Points, in no order, along strands that fork, close into loops and pass close to each other.
Two points are linked if the straight distance between their rows is under 106. Some points are linked to none.
j314: [ -8  18 -39  26  14  24 -17 -11  14 -20  21 -37   1   1 -19  18  22  -3
 -18 -16  46   4  26  41 -36  30   4  11  41 -35 -24 -22  15]
j936: [ 22 -23   4  18   2 -12  -2 -22  14  41 -12  27  23 -33  45 -21   2  -4
   8 -35 -22 -14   2 -10  14 -10  -6   9 -23  12  15  21   9]
j34: [  4  14 -11  25 -34 -18 -60   9 -10 -48  38 -11 -50  30 -37   4 -14 -11
 -19 -53  17   5  29 -15  16 -31  11  -1  23  34  37   7 -30]
j278: [ 10  -9  88  24  11 -11 -64  23   0  -1   2 -15 -44  -7   0  -4 -20 -21
  37   9  15  -2  71   2  29  -1   7 -45 -27  19 -16  13 -30]
j210: [ 18 -19 -14  27 -43 -32 -44   9  33 -23  26  34  -2 -11 -35 -20  -9  12
  17  -1  20 -18  26  16  21  -5 -22  29   1  16  23   2 -31]
j418: [-16  39  77 -28  29  18  17   3  -3  14  -8  -9   1  34  22   1 -49   0
  27  36 -15  39 -12 -23   9   9  16 -41 -25 -15 -36  -5  -6]
j578: [  4 -34 -60  -5  17 -25  33 -14   4 -19  18  19  23 -15 -43  10  22   4
 -10  14  29 -10  35   9  -3  -4 -20  22  23  10  13   7  16]
j736: [-27 -25  49   0  64  12  32  49 -12  21  19   3  28  21  39 -35  10  20
  20  11 -10  -6 -18 -13 -11 -27  12 -79   7  -9   2  21  17]
j934: [-26 -16 -15   0  47   9  67  37 -23  53  -5  27  33  12  76 -13  27  34
  -1  15 -21 -29 -34  17 -22   2 -10 -30  -2 -29  -3 -11 -17]
j625: [ 25  28   5 -24 -57  -9 -32 -11   6 -15 -21 -18 -24  -6 -32   4 -24  -7
   9  40   3   5  -6   9  29  19  12  48 -32   7  31 -21  -6]
j378: [  5 -25 -63   6  26  -3  17 -31 -13  -9  19  15  26  -7 -24 -34  28   2
 -44 -41 -31 -10 -44  -8 -13 -40   9   1  56  24   7  -4  47]
j986: [-27 -31 -48   6  -5   8   5 -32  -8 -31  22   9  12  -3 -24 -19  17   3
 -10 -42 -20  13 -23  -4 -11 -12  22   3  70   1 -14  -6  54]
j881: [ -3   5 -78   5  41   3  51 -20 -17 -16  20 -31  18  20 -32  37   6  -5
 -54  -4  33  22  25 -23 -25   0  -8  23  43 -15   5   1  20]
j908: [-35 -39 -13  27  17  29   8  -5 -14  -4   6   0   9  -8  42  11  39  22
  21 -22   9 -14  59   8 -18  36  18 -14  17 -39 -42  12   2]
j328: [ 14 -29  13   4 -26  -6 -13 -27  12  16 -15  26  13 -35  29  -4   4  -4
  25 -19 -14 -11  24 -11  17  11   5  22 -20   4  -5  19  13]
j189: [  5 -15  -6 -34 -16  -3  30  25   8  16 -32  26  16 -12 -18   2  21   7
  16  56 -35 -32 -50  29   0   5 -31  10 -27   1  -2 -10 -15]
j243: [ 13 -45 -46 -11 -30 -16  -3 -37   1 -54  23  32  -5 -20 -48 -18   5 -14
 -26 -22   8  -2  10  -5  23 -26   2  10  29  34  11 -11  23]
j888: [  8   6  68   6  22   7 -10  10 -22  30 -16 -14 -34   3  55   9 -10  -3
  18 -24 -20   4  16 -48  10 -21  23 -36 -34   9  -8  50   7]
j264: [  4 -16   8   0  12 -31   8  23  25   9   4  10  15 -12 -39 -13   1  -2
  17  21   7 -12  -4  -1   9 -23 -26  -4   1  26  32  26   8]
j292: [ -1   1   8  34  15  -8 -18  15  11   9  10  -2  11 -12  17  -8  13  12
  17 -13  34 -22  50  15   1   7 -18 -11 -12  -8   1  13 -36]
j322: [-14  37  20  51  12  15 -13  13 -16   7  -7  -5 -19  11  46  -6 -23  27
  30 -29  -4  17  44 -21   0   8  -6  -9 -22 -18 -27  19 -52]
j425: [-13   7  38  10  27  -7  24  26 -24  17 -33 -14 -25  12  25  35 -11  17
  19  14  -9  18  58 -47 -19  16  -9  13 -35  -4 -15  52 -14]
j843: [ 12   3  53  12   7 -11 -32 -14  16   9 -16 -26  -3 -23   0  22 -19 -26
  13   6  23  14  71  -5   5  32  -7  12 -30   1 -18  12   2]
j613: [ 14 -27  62 -19   2  -4 -37 -13  22  28   0   0  -1 -41  34 -15  10 -34
  14  -1  -3 -34   5  18  41  -1  17 -45 -34   1  -6 -14  -2]
j805: [-12  14  36 -42  -9  -9  -3  60  10   8  -3 -14 -20   7   6  -7   9  -6
   8  20 -13 -40 -41  -1  12 -39   5 -38 -22  18  25  19 -19]
j18: [-16  21  30 -23  15  18   8  -9   6  29 -14 -15  12  -2  42  18   7  -4
  -3  17   2  -7 -10   8  -3  32  11 -25 -26 -22 -25 -15 -15]
j662: [ 16  10  71  35  16  -6 -49  -2  -1  -7 -15 -23 -26  -5  10   3 -26 -14
  21   2  14  18  90  -4  11  33  -4 -24 -40  -2 -37   9 -32]
j993: [  15    9 -104  -17   12   -2   54  -35  -23   -4   -2   10    4   -2
   14   27   29   13  -63  -15   -5   -4  -28   -2  -21  -20   -7   45
   22    0    8  -26   -8]
j740: [-13  26  79 -51  19   8  18  26   1  13 -17 -12   2  19  10  13 -33  -9
  23  76 -21  20 -33 -16  11   6  13 -31 -26  -4 -17   1   8]
j638: [-23  38  42  23  14  23  -4  20 -21  -5 -11 -12 -22  34  34  -3 -36  18
  33 -19  -9  45  33 -32  -7  19   7 -25 -11 -19 -39  18 -32]
j172: [-18 -22  31   7  22  -1  29  29  -2  14   4  38  23   6  39 -32  -9  29
  62  37  -8 -11  22   3  25  -1  -9 -35 -22  -8 -18  12 -31]
j78: [ 39   4  22 -32 -31 -12 -39 -19  33  14 -17  -6  -2 -39 -16  -6   5 -35
  -8   9  -3 -26 -35  29  26   4  -8   7 -34  10  16 -25   6]
j8: [-16  -9  63 -35  39  21  15 -17   9  39   0   3  38   5  23  -2   8 -17
 -13  26 -26  11 -58  -4  -2   5  19 -54   1 -23 -22 -16  32]
j639: [-17   2  30  48 -25  12 -76  18  -6 -47  40 -19 -38  31 -29  -9 -23 -12
  30 -39  17  24  48  10  -5  24   5 -29  44   0 -19 -13 -28]
j855: [ -5 -19  54 -19 -63 -12 -37  -7   5 -24  -5  20 -29 -15 -12 -15 -19  -9
  61  33 -20   3  22  -7  40  16  21  21 -14  24  -8  12  -1]
j144: [  1   4   1 -20 -59  -7 -43 -21  -3 -41 -14 -21 -31  -5 -30  15  -4  -2
   4  28  23  10  43  14  16  41  24  43 -14   0  11 -18   2]
j569: [-23  -8 -10 -14 -16   1   3  -2 -15   3  -3  -5 -13   2  12  16  14   3
 -11 -31 -14  -3 -14 -33   8  -3  18   4   3   8   4  23   9]
j219: [ 30   5 -78 -38  13  -9  53 -27 -12 -36   7 -16   6   6 -41  37   7  -6
 -63  51  42  12  14 -11  -3   4 -11  31  -7   4  24 -26  -1]
j297: [-17  40  14 -33 -20  -8  -5  47   5  -6  -3 -15 -18  22 -22  -6 -11   9
   7  26   6 -17 -33   5  -2  -8  -3  -9 -13   3  24   3 -25]
j838: [ 14   4  -5 -17  25 -18  15 -17 -10 -10  11 -19 -12  -2 -38  20 -14 -31
 -35  -6  14  16   8 -45  13 -33   5   2   3  39  33  28  30]
j458: [-32  10  27 -33   4   6  25  38 -10  18 -22 -18  -3   9  38  18  19  17
   6  37 -10 -27   1  -5  -4  18   9 -29 -31 -19  -8   9 -31]
j395: [ -5  57   7   9  10  16 -14  20  24  -9  23 -32  -4  19 -26 -13 -14   3
  -1  -5  46  10 -21  30 -20  14 -12 -17  15 -25   5 -20 -15]
j351: [  1  -3  39  -5   9  -4   5   3  12  15 -10  38  19  -5  39 -32 -24  20
  64  27 -18  -7  23   8  42   2  -2 -15 -45 -10 -23  -2 -47]
j896: [-32   2 -18   2  40 -24  71  61 -12  28  -8  -3  28  28  10  20  -5  25
   3  44   2   6  10 -18 -42  12 -34  11  14 -16  21  21  -8]
j181: [-17 -16  25  34   5  -7  -9  -6  14  -4  21  10  13  -5 -20 -28 -22   3
  47 -13   5  24  31 -11   4   6  -8   4  29  10  -3  28  24]
j998: [ 33 -49   7 -12 -12   9  24 -19 -13  41 -43  44  26 -24  15  -4  33 -16
  -5  -4 -75 -35 -63 -12  14 -29 -19  12 -33  16  -2   5  19]
j178: [ 10  31   5   9 -23  21 -25 -38  30  -8  -6   2  12 -13  26 -18 -25   3
  22   2  26  18   0  47  12  40   7  16 -15 -28 -24 -45 -17]
j204: [-12 -23   4 -19 -29   5 -30 -26   2 -12  -8 -16 -14 -31  22  34  35  -3
 -12   6  19 -27  57  25   3  46  25  15 -19 -19 -31 -16   3]
j531: [  4   0 -34 -20 -49  22 -12 -22  11 -26 -14  10 -11 -13 -16   2  22  18
   6  20   5   4 -27  52 -10  25  12  27  13 -12 -23 -48  10]
j209: [ 13  10 -24  27 -14 -18 -52 -11  18  -1  30   4  -2  -9  -4 -33  -7  -6
 -25 -69   7 -19 -26   7  15 -37   4   2  23  19  35  -4  -8]
j765: [ -8  23  48 -17  26   2  34  17 -18  54 -24  -5   7  25  52  29 -13  -2
 -20  14 -35   5 -37 -57 -10 -15   3 -16 -29  -3   1  40   5]
j985: [-10 -32 -31  16  17  14   7 -49   8 -16  24  -3  32 -13 -28 -11   9 -12
  -6 -17  -3  23  -7  11 -23   6  12  10  64  -3 -21 -13  77]
j574: [ 11  50   7  24 -14 -20 -57  31  -6 -28  19 -34 -52  37 -40  12 -28 -10
 -17 -33  25  14  20  -9   2 -17  -5  -1   1  22  30  14 -39]
j668: [ 17  28 -53  17 -18 -24  -2 -12 -18 -28  14  -6 -29  12 -12   9 -31   4
 -21 -45  18  17  48 -51  18 -24  -4  42  -6  21  29  22 -34]
j590: [  6 -49  67 -31  -5   0 -17  17  12  18   1  24  -2 -27   6 -27   9 -22
  50  34 -12 -33 -18  15  39 -19   4 -56 -24  10  -1  -2   2]
j131: [  3  30  26  10 -33 -13 -69  31  21 -25  44 -12 -35  24 -57 -22 -23  -7
  15  -1  43  -1 -11  36  11  -3 -11 -16  25  10  31 -23 -27]
j363: [ 15 -28  51 -32  -1 -10  12   1   3  33 -22   9  11 -21  -1  16   1 -26
  12  34 -37  -7 -20 -23  17 -14  -1  -5 -27  21   7  30  27]
j774: [  33    3 -101   -9   -5  -11   41  -36   -4   -6   -3   21    6  -20
    4   26   25    9  -49   -1   10  -12    0   27  -12   -7  -19   64
    7   -1    6  -33   -8]
j709: [ 11  17  54 -26 -18  16 -19 -22  20   6 -13  16  18  -7  10 -36 -34 -20
  42  17 -19  16 -44   7  29  12   7 -17 -25  -5 -25 -38  -4]
j83: [-10  29  14   4  -8  -7 -28  32  30 -19  37  -2  -3  22 -51 -43 -19   5
  20  -1  32  -2 -36  37  -4  -8 -17 -26  31   3  20 -19 -12]
j385: [ -2  -7  48  28  10  -8 -11  -4  23   4  19  34  21  -5  -4 -53 -30   2
  60  -2  -5  24  -1   3  16  -6  -8 -20  23  16 -10  20  21]
j969: [-26  -1 -38 -22   8 -23  76  37 -24  12 -12  17  19  23 -10  25  -9  17
  -8  48 -16  12 -16 -36 -22  -7 -24  30   6   2  31  20  -2]
j362: [-15  -9 -30 -14  15  -9  36   0   0   4  -6 -12  11  -4 -15  35  24   5
 -14  26  14   0  16   4 -14  20  -5  19   8  -9  -1   2  17]
j411: [ 30  33  -4   4 -64 -12 -59  -2  -5 -41  19 -19 -44  32 -57  -2 -49  -8
 -12  -4  39  22   6   8  20 -12  18  39  -1  23  59 -30 -18]
j873: [ -1   8 -53 -12 -52  12  12  -3  -2 -39 -12  13 -11  14 -44  -7   4  34
  11  21   9  20 -37  36  -8   8   0  34  16 -10   9 -40   5]
j991: [ 27   6  36  74  26 -11 -59  29  -3   0  -4 -29 -44  -2  -4   3 -13 -14
  -8 -52  16  13  66 -15 -15   0 -11 -41 -18  12  -5  28 -32]
j44: [ -2 -21 -49   6   3  -7  32  14 -13  36 -11  25   7 -20  52   0  47  22
 -11 -18 -17 -52 -23  15  -7 -15 -14   6 -15  -5  20   2 -23]
j822: [ 12  22   3 -27 -37 -10 -18   4  18  -5 -12  -7  -9 -12 -26   0  -3  -8
   4  26   3  -8 -30  15  17   4  -1  19 -27   8  20  -9 -13]
j191: [-29  23 -54   7  19  26  24   8  -4  13  11   1  16  13  35   2  32  27
 -16 -13  -1 -18 -45  31 -32   3   6  -6  41 -26 -19 -19  -6]
j770: [ 23  18 -36  -1  31 -24  30 -18 -17 -19   5 -20 -21  10 -14  29 -23 -15
 -48 -12  18  24  42 -72  17 -24  -5  25  -4  34  29  29  -7]
j228: [  2   8 -58  18 -20 -16  -8 -11  -9 -41  30  -4 -21  13 -16  -3 -13   2
 -29 -58  21   5  25 -31  13 -26   9  22  27  19  20  19 -15]
j497: [-19 -23  -2  12 -16  21 -17 -20  -3 -11  -5  -9  -2 -26  31  21  27  14
  11 -13  21 -14  81  21 -10  53  19   7  -4 -31 -45  -2 -10]
j678: [ -4 -36 -26 -31 -16  -8  58  27 -11  32 -40  30  18 -14  12  22  42  16
   4  54 -38 -43 -30  12  -4  10 -25  23 -33  -6   1   2 -17]
j911: [  0  16  11 -23 -16   8  23  -6  -6  13 -31  19   4  14   7  -1 -20  -2
  -5   1 -49  20 -80 -35  -1 -23   3  17  -6  14  13   8  26]
j834: [-29 -15 -10 -26  -3  -1  51  30 -19  33 -27   7   7  -3  45  31  34  25
  12  49 -19 -30   4   3 -19  30  -5  16 -33 -21  -2   1 -30]
j926: [ 16  31  46   2  -3 -11 -22 -11   3   2 -18 -34 -15   2 -21  26 -41 -15
  13  28  19  42  47 -21   3  24  -4  40 -29   9   2  19  21]
j741: [-25   4  -4   6   8   6  23   5 -26  13  -9  -9  -9   9  19  26   1  12
   5 -23  -6  20  33 -49 -17   4   1  13   3  -3  -4  37   5]
j103: [-22 -38 -71  29   6  16  23 -26 -21   5  14  19  13 -14  44  -1  44  22
   2 -45 -20 -18  15  15 -28  -2  17  22  48 -21 -27   5  18]
j864: [  3  15  54  15  25  -3 -14  23 -30  17 -37 -28 -54   2  26  37  -8   6
  10  -5 -11  11  56 -44  -6   2   6 -21 -51   8 -24  53 -17]
j818: [ 34 -29  -6   9   2   3   8 -25   3  39 -23  36  28 -35  30 -29  25  -3
  -4 -36 -58 -32 -57  -3   7 -30 -18  13 -22  21   9   1  15]
j321: [ -1  -6 -46  29 -48  14 -50 -21   0 -61  42 -16 -24  16 -40  -1 -14 -10
  -8 -40  41  17  40  28  -1   9  23  22  54 -10  -4 -27  11]
j716: [ 11 -46 -48  18  27  -1  33 -46 -22  21  -5  32  43 -18   5  -9  25  -2
 -36 -31 -45   0 -27 -23  -9 -23  -4  27  25  11   3   8  47]
j587: [ -6  19 -29 -25 -34  26 -24 -24   1 -23 -10 -37 -32 -15  10  50  36  -1
 -34  -4  28  -8  22  41 -15  36  33  20   3 -24 -29 -37   6]
j81: [ -6 -40  30   8  59   5  43  14  -2  46   3  37  60   8  32 -47   6  16
  17  21 -34 -16 -45   4  -8 -18  -7 -51   2  -9   1   1  20]
j4: [-15 -10   5  52  30   9 -35   4  -8  10  28 -21   5  -4  25 -42   8  -2
 -10 -77   0 -18  17 -13  -7 -23  16 -39  29  -6   9  26  13]
j603: [-27  37   9  30  11  21 -15  46  -1 -20  24 -27 -15  35 -11 -18  -9  16
  11 -23  21  10   5   8 -19   6  -3 -47  21 -22 -10  -4 -35]
j580: [  2  -2 -44 -44 -11 -20  38   3 -18 -28  -5  -9  -8   9 -42  35   4   2
 -23  45  21   5  21 -19  13   5   1  29 -12  10  26   2  -5]
j115: [-10 -10  -2 -17  21   9  25 -12  12  14  -6   3  27  -3  -6  19  26  -1
 -23  29  -5   0 -42  22 -22  17  -6  -3   9 -12  -9  -9  35]
j496: [-21 -17  22 -18  35  22  28 -19   2  43  -4   8  43  19  11  11  25  -9
 -41  32 -35  14 -71  -2 -29  14   6 -25  20 -20 -25  -6  51]
j310: [ 15 -28 -88   4  14 -26  29 -10   0 -10  14  20  10 -20 -15  14  29  16
 -32  -4  34 -31  45  14  -7 -12 -20  39   9   4  16  -7 -10]
j488: [-24  -2  14  22  30   5  25  35   1  14   1  12  20   7  33  -8   1  32
  42  22  19  -9  48   9  -7  21 -18 -25 -15 -29 -19  13 -42]
j945: [ -9 -18  75  10   8 -10 -50  43  -8  -8  16 -22 -54   3 -16  -9  -1 -18
  28   0  16  -8  39  -3  11 -19   5 -53   3  27   0  26 -15]
j348: [ -7  -6 -12  32   9   1 -36   3   6  12  31  -7   3 -13  23 -44  25   6
 -13 -69   1 -33 -16  12   0 -33  12 -33  26   6  26  12   1]
j133: [-24  -9  37  25  37   6  27   7   6   8  18  38  39  18  24 -53 -29  30
  62   6  -9  22   1  -3  10  -8   2 -41   5  -9 -22   7  -5]
j689: [-35   0 -37   5 -24   7  -7  30   3 -41  34   5 -13  17 -24  -8  19  37
  18  -5  22 -16   3  31 -15   4   4  -4  39 -16  -7  -2 -21]
j644: [-21  50  48  -2  22  29   9  18  -7  -1  -4 -29 -11  40  17   8 -39   4
  15   3  -2  46 -11 -25 -16  14  15 -32  -7 -15 -29  -1  -7]
j308: [-13  13  14 -21  11  -7  41  20 -13  32 -18  12   5  28  30  10 -20   7
  -9  10 -45  18 -63 -52 -10 -26   6   9   4  18   7  32  20]
j937: [ 13 -36 -37  17 -30 -26 -15 -13  15 -35  27  44   9  -9 -57 -38  -8   1
  12 -22   1  -3   1   3  19 -29 -16  24  28  34  26   3  10]
j791: [ 33 -34  39 -27  -4  -4  32   1  -3  54 -39  34  24 -20  21  13   8 -25
   9  29 -69 -18 -53 -24  19 -30 -20   2 -42  13  14  34  22]
j718: [ 15  42   5   3  -6   4   1 -36  14  22 -23 -13  15  -5  15  12 -31  -9
  -8 -11  -1  31 -20 -14   0  17  -3  40 -18  -4  12   0  18]
j753: [ 38 -39 -57 -13 -13  -4  13 -67  -3 -43   2  23   9 -36 -37 -16   1 -28
 -45 -29 -11  14  -4 -16  16 -25  -6  30  17  27   0 -27  49]
j631: [-37  -5 -31  12  31  11  44  36 -11  23  10  27  24  15  55 -29  29  44
  15   1  -6 -31 -32  26 -24   3  -5 -34  18 -26 -11 -12 -27]
j369: [ 24   7 -44  11 -43   6 -40 -30  18 -46  33  -3 -10   5 -55 -26 -23 -16
 -19 -31  33  22 -18  39   4 -14  15  21  47   5  21 -41  26]
j992: [  3 -13  67 -36  -5 -14 -10  57   7  15  -5 -11 -15  -8  -1 -10   3 -20
  36  52 -15 -39 -12   5  34 -26   2 -45 -29  21  18  26 -15]
j62: [ 12 -25  35 -31   8   1  32  31  22  26 -26  21  37 -12 -12 -12  14 -16
  15  62 -43 -30 -67  22   8 -20 -32 -35 -23   6  -4 -10  -5]
j891: [-13 -12  -6  36 -55  10 -66  -2  -8 -59  33 -15 -32  25 -35   2  -9  -6
  13 -32  33  16  59  16  -5  31  15  11  41  -7 -12 -15 -17]
j195: [-23 -35  14  24  29   6  14 -19  12   3  25   4  39 -10 -24 -15   2   0
  29  -2   6  28  20  -5 -15  15  -6  -7  51  -6 -15  22  57]
j626: [ 22  24  47  51  24 -16 -51   1   8  13  -2 -24 -27  -6  13  -2 -28 -26
 -14 -53  14   9  42 -20   2 -14 -10 -13 -16  22   6  33  -8]
j759: [ 13  -3  17  44  -7 -25 -53  22  21  -4  10   3  -7  -6  -3  -8 -10   4
  12 -14  30 -20  55  14  11   2 -20   2 -12   5  16  17 -45]
j54: [ 11  19 -22   2  25  -1  14 -33   0  42 -13 -20  23 -10  32  34  11 -13
 -50 -25  -7  -1 -20 -20  -9   6   0  25 -15  -6   8   3  23]
j699: [ -8  31  17   0  43  24  -2 -17  11  26 -10 -37  10  -2  36  33  20  -7
 -31  -8  22 -10   1  19 -18  36   8 -32 -18 -36 -33 -22 -10]
j289: [ 18  23  42 -15   0   1   1 -13  24  23 -21  25  34  -5  34 -25 -39   1
  48  31 -30   7 -28   9  38   0  -6  -6 -50  -9 -22 -23 -36]
j526: [ 29 -10 -21  26  11   0 -16 -43  43  15  -5  27  44 -45  10 -31   7 -10
  -9 -19   0  -9 -14  57 -13  10 -22  18  14  -5 -21 -33  30]
j831: [ 30 -40 -61  -2   5   4  40 -67 -15 -16 -17  34  30 -23 -22  -7  14 -13
 -45 -14 -32  19 -20 -12  -9 -14 -17  49  12  16  -8 -21  44]
j713: [ -5  27  55  29 -27   7 -73  17   0 -37  30 -20 -39  38 -39 -19 -42 -16
  34 -14  30  36  15  19   4  15   3 -22  33  10   5 -19 -15]
j375: [ 22  35 -43  22 -29  -2 -51 -17  23 -26  42  -5 -11  16 -35 -29 -20  -6
 -27 -55  26  -1 -33  26   4 -25   6  11  38   5  33 -27   1]
j244: [-35 -36 -32  37  26  27  30  -7 -29  20   9   7  23  -5  69  -3  38  30
  18 -33  -5 -16  27   7 -27  20  15  -8  32 -45 -31  13   5]
j981: [-12  16  50 -24 -15   0 -26   5 -10   9 -12 -22 -36   1  18  19  -4 -21
   4 -11 -14  -3  -4 -28  15  -4  25 -16 -25  13   0  22   0]
j156: [ -2  -3  71 -52  24   2  33  30  15  26 -13  14  38  11   9  -5 -22  -8
  24  82 -38   3 -50   1  16 -10  -4 -51 -24  -7 -14 -13  -1]
j24: [  0  18 -46 -29 -40  36   2 -25  -3 -17 -27  -8 -18  -6  16  35  33  19
 -18  28   5   3 -30  50 -17  32  31  41   1 -19 -22 -50  14]
j655: [ 26 -17  -1 -49  -6 -25  27  -4   1  19 -33  -4   8 -23 -25  42   9 -29
 -22  56 -31 -12 -21 -28  26 -16  -8  24 -39  26  28  23  14]
j252: [  7  13 -74  -6 -24  -2  36  11  -1 -25   8  19   6  21 -51  -7 -16  37
   8  18  19  25 -21  12 -16   3 -19  50  21  -9  24 -16  -1]
j632: [-36  26  15  17  29   9   6  52 -13  -2  17 -25 -13  31   3 -22  -2  18
   5 -28  -1   4  -9 -18 -25 -17   2 -50  25  -4   4  23 -11]
j972: [  7   4  56 -12   9  20   3 -23  21   0   1  26  31  -4 -12 -35 -34  -9
  45  34  -8  40 -54  17  14  15  -2 -24   0  -8 -24 -38  26]
j701: [ 27 -24  34 -24 -31  -7 -55 -16  32  18  -7  10  -5 -51   9 -22   9 -44
   4 -13 -10 -44 -26  37  36 -11   2 -20 -23  14   7 -29   0]
j680: [ 14  -6  13  14  11  16  -5 -33  37   9  -2  30  45 -22 -15 -43 -11  -6
  24   5  -5  23 -38  42   0  16 -26  -5  13  -5 -24 -36  31]
j142: [  5   4 -31  45  -4   4 -39   8  -4 -26   7 -38 -27  -7 -10  26  24  -9
 -27 -56  33 -18  74  10 -22  24  -3  -7   7 -22 -20  -4 -33]
j267: [ -9 -15   0 -27 -31  10   5 -10 -11   5 -14  20  -5  -8  10  -4  20   4
   4 -17 -36  -9 -52 -12   0  -3  21  -4  -7  10  -6   0  18]
j731: [  3  17 -99  -8 -13  -2  14 -14 -22 -47  37 -10 -24  22 -20   1  12  13
 -46 -45  18  -8   3 -13  -2 -31   9  12  43  -4  10  -5 -16]
j475: [  5  14 -81 -42  -9  13  19 -13  -3 -38   7  -7 -20  -3 -28  38  48  15
 -56  21  21  -9 -33  41 -19 -20  22  20  24   3  -4 -40  15]
j442: [ -2   8  51   5  40  20  17  13 -28  47 -14 -12  -5   7  70  13   4   5
  -6 -22 -26  -3  -2 -47  -6 -14  19 -39 -33 -13  -4  40  -2]
j561: [ 29  45  39  21   0 -30 -56  20  -3 -11   2 -30 -53  20 -22   8 -39 -22
 -13 -22  14   9  28 -25  14 -28  -9   7 -21  38  21  30 -26]
j511: [-28  38 -22   0  47  26  26  12   0  29  -2 -28  22  18  39  21  30  14
 -39   3  11 -14 -30  25 -39  17  -1 -24  15 -41 -19 -21  -5]
j106: [  8 -19  36  -9 -46 -12 -21 -20   5  -1 -19  25  -6 -27  15  -7 -15  -1
  47  14 -21  -5  32 -12  34  18   8  32 -28  10 -15  15  -6]
j419: [-10  22 -84 -20 -18  25   6  -1 -21 -54  29 -35 -32  30 -30  30  35  12
 -47 -13  38  -5   2  21 -22  -7  30  10  41 -13  -5 -29  -6]
j132: [ 18  25 -65  -9  11  10  32 -40  -7  16 -15 -10  20   5   8  32   0  -1
 -63  -7   8  22 -51  -6 -21  -2   0  47   5 -14  14 -24  27]
j690: [ 18 -16 -33 -57 -30 -18  30  -6 -13 -17 -21   5 -10 -17 -51  27  14 -15
 -21  57 -20 -18 -11 -21  28 -14  -5  37 -34  21  27   0  -1]
j778: [  1 -32 -14 -13 -28   2  -1 -56   9 -24 -10  -1  12 -30 -18  23  -7 -22
  -9  -6   6  25  24   0  -3  26  21  39   9  -2 -15 -11  57]
j962: [  7  11  37  54  32  10 -28  27 -12 -10 -20 -36 -34   1  -6  17   5  -7
   1 -19   9  24  74  -7 -21  40  -8 -55 -28 -19 -35  10 -39]
j345: [ -9   1 -64  -8   0 -17  75  23 -14  -4  -5  30  16  22 -22   7  -7  27
   0  32  -1  18 -22 -12 -22   1 -38  54  19  -7  27  -7  -7]
j377: [-28  -4  33   1  40   4  16  50 -10  22  19 -12   9  19  20 -29  11  11
   1  -8  -8 -21 -30 -20 -18 -32   6 -59  12  11  17  30  20]
j820: [  9  33   5  19 -31  -2 -23 -16   7 -10   0  -1  -4   7  -7 -21 -50   0
  16 -22   6  43  -8 -14   5   4   5  41   4  11  14   5   8]
j3: [-25   3 -11  16  32 -10  57  52  -5  21  -2   8  27  14  15   4  -5  32
  31  41  18  -3  31   5 -33  20 -36   3   3 -23   2  15 -31]
j637: [ -3 -12 -13 -16 -69  -7 -65 -23  -6 -54   2 -25 -47  -8 -21  25   5 -23
 -30 -11  25 -10  65  12  21  29  33  35  -7   2   5 -21 -10]
j925: [ 21  30  13 -13  -2 -27 -24   0   2  -5   1 -22 -28   2 -23   9 -32 -32
 -19 -19   7   5   4 -34  21 -37   0  15 -10  44  35  31   8]
j5: [ 28  39  40  19 -10   3 -53 -15  12 -11  -9 -50 -27   7 -38  13 -47 -34
  -6  -1  50  49  38   4   0  33   0  21  -8   1  15 -18  16]
j521: [ 18 -40 -49 -29  -1  -4  41 -10   2 -16 -21  33   9 -15 -46  10  48  -1
 -33  24 -18 -23 -40  22 -11 -23 -24  27   5  17  -2 -23  20]
j302: [ -8 -40  10   1  40   3  66  27 -14  61 -14  38  45   8  52  -5  31  16
  -3  36 -38 -25 -45   0 -15  -2 -13 -22 -10 -18   2   3   7]

A tip is a point with one link. Name the tips that can be reached along the links from each point below, in the order of the rows.
j181 => j103, j526
j822 => j637
j302 => j322, j4
j731 => j945, j475, j5
j115 => j8, j855, j219, j820

A fork is a point with three links, a tip a point with one. Leave the first point through the second and follow the links. Name the first fork or tip that comes.
j891, j321 => j4
j195, j985 => j488
j156, j740 => j322
j936, j818 => j580
